Each row is a point on a tangle of strands that fork, close into loops and nearly touch. The rows are in no order.
Points whose rows are less than 97.7 apart are linked; no others are. Some points are linked to none.
Riki: [  7 -13   2  64   9  18  25 -24  18 -60   3 -31   9 -10  -6 -41  -7   3
 -31 -69 -18]
puniz: [ -1  18  23  50  53   2  13 -21   6 -49  -1 -45  21  24 -16 -10  -7   1
   6 -13  -8]
livab: [ -4 -19  28  17 -23 -14   6  17  10 -61  27  39  11 -32 -25 -32  23  17
  -2 -46 -51]
rur: [-30 -32   1  87  -3   8  10 -67  22   4   1 -63 -27 -19   5 -36  11  13
 -14  -8  78]
mide: [-26   2 -58 -21   8   8 -32  16   2  22 -17  22  27 -43   5  37 -14 -44
 -18  18 -28]
Nadi: [-40 -58  -5   8 -35 -20   2  38   3   7 -15  39  15 -37 -18 -26   7 -16
  -2 -26 -32]
puz: [  2  16 -34 -29  14   3 -31  25   7  32  26  24  24 -13  24  45   4 -23
  12  25 -20]
garug: [-41 -23 -16  47   0 -51 -17 -28  47 104 -14 -55 -35  -6  24  -6  29   5
 -26  -7  10]
Lun: [ 40  60  53  27  25  32  39 -24   9 -27  20 -58 -15  42  36 -43   3  14
  17 -25  42]
Kiv: [-27 -53   8  78 -36 -15  15  -1  11  -2 -16  -8  -7 -33 -31 -48  -2  -2
 -13 -47  17]
puse: [-29 -32 -16 -55 -30 -38  17  59  34  61 -26  12  14  -1  29   5  33  -6
  27  22  22]
rapus: [ 15  -6 -41   8 -19  25  -6   6  -2  42 -17 -15 -36  -2  -9  33 -26 -12
   7  -6  31]
lafo: [-30 -29  -9   5 -31 -19  -3  -1   2  32 -18  23  11 -28 -31 -25   7  10
 -13   5 -29]
punap: [-44 -39   1  28 -35 -34   6 -18 -23  62 -48   5   1 -19 -39 -53  22  11
 -36  42 -31]
guza: [  4  31  33  27  23  17  17 -39  10   0  13 -63 -27  15  38 -26 -13  15
 -21 -17  54]
sopi: [ 11 -18  23  12 -61  15  19   7  29 -34  30   9   6 -30 -16 -39  15   9
 -12 -51 -19]
belod: [ 63  58  36 -55   9  70  24  12 -17 -28  41 -10  28   5  34   8  -9 -26
   4 -19  -5]
Vike: [-23 -36   5 101 -31   4   5 -34  20 -27  11 -22 -24 -36 -25 -51   6  16
 -17 -23  43]
bosa: [ 14 -14   9  52  18  16  13   4  -1 -73 -22  13   5  -2   1 -17 -30   3
 -21 -68 -26]
zofe: [ 43   0 -15 -60 -26  12 -18  31 -36  -4  12  41 -21 -11  29  34 -21 -13
   4  -7   9]
kobel: [ 19   2 -25 -33  10  61  20   0 -15  -3 -34   8  55  12 -19  12 -50 -28
 -22  -3   1]
mebi: [-10   7  33  37  24  23   6 -66  21   5  35 -67  -2   5  -8 -39   4   8
 -37 -25  29]
noviz: [ 34  34  18  38 -24  30  24  -9 -28 -75   2  -7 -23  22 -20 -20   0  13
  26   7  11]
Naz: [-61 -34  24  26   2 -30  15 -30 -17   6 -48 -32  20 -11   8 -27   5 -35
 -33 -39   8]
kudo: [ -1  -3  11  18  72 -57 -61 -33  10  46   3   1 -61  27  16  11 -15  33
 -22  -8 -21]
tukep: [ -4   9  28  17  70 -38 -34 -38  11   4  10 -10 -22  22   2 -18 -29  35
 -25 -30 -28]
nifar: [-19  24   5 -29  52  -4  -3  -2  11  52   8 -38  41   6  25  23  22 -27
  -4   7 -25]
tubar: [ 24   2  27  10 -23   1  45  15  -1 -17 -16 -10 -37  51 -10 -13  -9  46
  25   3  37]
sol: [ 38  51  22  32  -1  43  38  -5  -8 -49   3 -48  -5  19  12 -21 -17  -2
  13  -6  24]
romi: [ 70  19  16   5  56   8 -19  39  -3 -39  35  38 -29  35  -3  24 -46  29
  28 -15 -12]
zudov: [ 26  11  13  89  60   2  24 -35  22 -79  -9 -40   5  10  -9 -35  -1  11
 -11 -35   0]
kisu: [ 14  -6  -2 -11  44   6  18  -1  11  53 -22 -23  24  37 -17  17 -23  19
   6  25   8]
zugus: [-19  33 -42   3 -25  17 -43  -7 -40 -36   2  -1 -19 -29   0  35  -1 -35
 -12  13  -2]
Pifit: [-31  10   7 -73 -36  11   7  15  26  23  38  -2  26 -35   7 -22  27 -39
  13 -19   5]
zumu: [-29 -53 -41 -19 -19 -20  23  55  29  51 -48  36  20 -14  -4   7   4  -8
  11  16  -1]
retik: [-50 -18 -16 -49 -45 -20   3  27  30  44   1  20  17 -39  21  -7  44 -36
  11   5 -12]
tunub: [ 10  16  25  20   5  29 -14 -45   4  16  25 -28   0   0 -19 -14   3  32
 -38 -20 -21]
gim: [ -3  14  34 -13 -38   5 -22 -42 -56 -52  -1  30 -13 -25  10 -27  -8  15
 -49   1 -54]
mubeb: [-18  25 -26  27  27  -7 -55  -3 -29 -40  13  18 -12 -14 -28  50   1 -10
   5  11 -29]
Saza: [ 18  16  26  10  42   4  33  11  17 -59   3 -10  29  15 -16  13   9   9
  41  -5  -8]
movi: [-30  18  13 -60 -22 -13 -25  17 -41 -71  16  29   6 -32  37  18  23 -26
   7  -3 -19]
bemak: [ 57   8  19  22  20   9  24  29   7  11  16 -10 -26  52  -3   6 -33  42
  30   1  27]
migug: [ 27  16 -13  -5  41 -47 -61   3 -15  47  10  33 -45  36  15  51  -4  22
   5  50 -30]
Giviv: [-19  -1   2  23  69 -18 -12 -22   3  43 -38 -23   6  35 -11  26 -23  -3
 -24   7 -19]
Lige: [  8 -39  12 -21 -44   6  25  38  42  -4  19  34   5 -19 -30 -28  11  27
  22 -37  -1]
roke: [  9 -37  15  57  13 -27  22  25  15 -66 -49  31  -5   9 -23 -31 -26  35
   6 -47 -28]
kup: [ 27  34  30 -44   8  42   6 -19 -16   1  26 -38  15   7  32   7  -1 -19
 -27 -23   9]
kada: [-14   6 -23 -18 -38  15  19   2  -9  -4 -19  -1  14   8 -10   5  11 -19
  21  31  32]
kap: [ -3 -60  22  78 -24 -20  24  14  -5 -31 -27  12 -22 -11 -22 -60 -17  19
 -12 -51 -10]
gil: [ 20 -18 -41 -82 -34   2  -3  38  -4  20 -37  66  10   4  26  19 -19 -12
  17  64  28]
solim: [-45   3 -50  -4 -20   5 -40   1 -28  11 -17   2 -14 -37   3  18  -7 -54
 -25   1  -7]
kag: [-34 -26  -4  64   0 -13   0 -47  39  70  -5 -56 -30 -11  -8 -30  18  16
 -26   4  51]
diri: [  3  12   5 -31 -35  11 -30  -9 -43 -68  16  56   3 -19  17  13  -7 -11
 -11   1 -44]
fuzud: [-16 -43 -61 -49 -22  -7   8  52  13  35 -41  66  36 -13   7   5 -14 -19
  18  61   6]
sogo: [-30  20 -12   1  -8 -21  -3 -10 -47 -66 -20   6  23  -8 -29  10  24 -19
  10  56  -2]
revap: [-11  34  14 -36  43  19  11 -18  -8  26  12 -37  59  23  12  16  25 -33
  10  35  13]
fugek: [-36  -7 -50  -1  -1  10  24  17   3 -27 -33  -9  39  -7 -49  -3  19 -40
  26  30  27]
Rimob: [  0 -19  13  81 -22  36  26 -47  33 -39  23 -44  -1 -33  -8 -53   5   2
 -29 -66  25]
Biri: [ 39  17 -26 -15 -33  16 -25  -6 -14  67  22 -15 -52   4   3  31 -18  17
  -7  16  23]
foges: [  1  21 -14  23 -34  27   3 -10 -33 -50 -11  -7  -5   7 -41   1   8   0
  17  32  15]
dazu: [ -3 -10 -66  32  -3   2 -10  29  33  70  -8 -33  -7   3  -5  33   6 -22
  13  -9  34]
Pirul: [-41 -13 -65  46   8 -17   7   9   2   1 -24 -27  14  -6 -50  24  27 -36
  25  14  35]
gilo: [ 14   5  21 -21  21  17  52 -23   0  19 -40 -13  44  49  -7  -1 -19  21
   1  11   6]
Pokis: [-45   5   3 -11  -2 -11   0   9 -17 -67   8  14  23 -21  -9  13  33 -30
  11   4  -9]
Mires: [  9  42  33 -48  21  35  28 -11 -16  10   1 -26  32  34  -2   4   0 -11
   0  12  17]
Gafo: [   3    7   26 -108  -53    0   21   22    6   10   46   36   28  -12
   19  -29   29   -8   15    7    8]
lut: [  8  17 -19 -59 -33  24  -8  18 -36   4   0  10 -11   4   2  17   5 -19
  10  32  17]
Fede: [ 44  21  -2 -42 -17  16 -36 -13 -38  30  26  19 -49   2  17  28 -30   6
 -21 -10  -3]
Paz: [  1  19  23  17  -3  -2 -28 -46 -23 -30  29  -6 -22  -3 -14 -18  -3  16
 -41  -4 -33]
Dapo: [ -1  27   4   8  55  -1 -44  10 -18 -25  48  18   9  -5 -11  53   8  -6
  32  12 -32]
dag: [  3 -35 -19 -48 -21 -34 -14  39  47  45  18  69  16 -11   1  15  21  36
  28  33 -20]
Novis: [ 47  -1   6   9  43  -9  -5  31  -6  -9  -8  13 -21  40 -12  48 -40  25
  36   4  12]
rafot: [ 25 -21 -18 -73 -39 -26  -9   6 -23  29 -23  67   5   5  46  23 -12  14
   2  82   4]
mekon: [-39 -33   7   6 -19 -25 -18  24  12 -16  25  47  13 -48   0 -16   9   3
  -7 -52 -38]
dur: [-27  -1 -21  24  19 -41 -16 -27  34  93 -22 -44 -28  22  19  19  38   1
  -6  21 -14]
donin: [ 25 -19  34 -78 -35 -22   9  22   0  17  45  43   0 -14  22  -2  15  29
  21  -1  -4]
fanun: [ 82  58  41 -48  32  40   8  24 -35 -30  44   2 -12  27  50  22 -17  -6
  14  -5   4]
Reb: [-39 -18 -65  23 -11 -16   5  25  36  41 -22 -17  -1 -10 -17  20  22 -22
  32  21  32]
rin: [  0   0   2   7  36 -58 -40 -15  25  78 -10 -27 -57  22  20  18   3  23
  -7  14 -18]
lages: [ 12  17   8 -18  41  20 -13  22  -9 -47  30  17  38  11   5  36  -6  -5
  31  -5 -17]
vudun: [-10   9   0 -18  83 -14 -27 -13  -2  33 -31 -17  37  18  24  40  -3 -20
 -12  24 -32]
rado: [ 27  -8  24 -88 -37 -25   4  19  -8  27  22  59 -17   4  41   4   6  15
  13  58   1]
Nof: [ 46  20  30  14 -24  15  31 -14  -5 -42  -9   8 -45  38 -16 -29 -18  67
   5  11   7]

How many points has the smallest loop of links through each point below? Write none if it is on no loop.
tunub -> 13
Gafo -> 10
Biri -> 10
Giviv -> 7
sopi -> none
rin -> none
Kiv -> 7

A fork is a point with three links, a tip a point with one. Leave the first point through the second and follow the links. Name the first fork or tip that comes.
movi / diri -> noviz
zugus / mubeb -> Riki
guza / mebi -> foges
zofe / Fede -> kada
puniz / Saza -> puz
tukep / kudo -> Vike

A tip is a point with one link. Name the tips that can be reached along the links from each point below, in the order of the rows.
Paz -> romi
Nadi -> punap, Lige
roke -> puz, tukep
gilo -> fanun
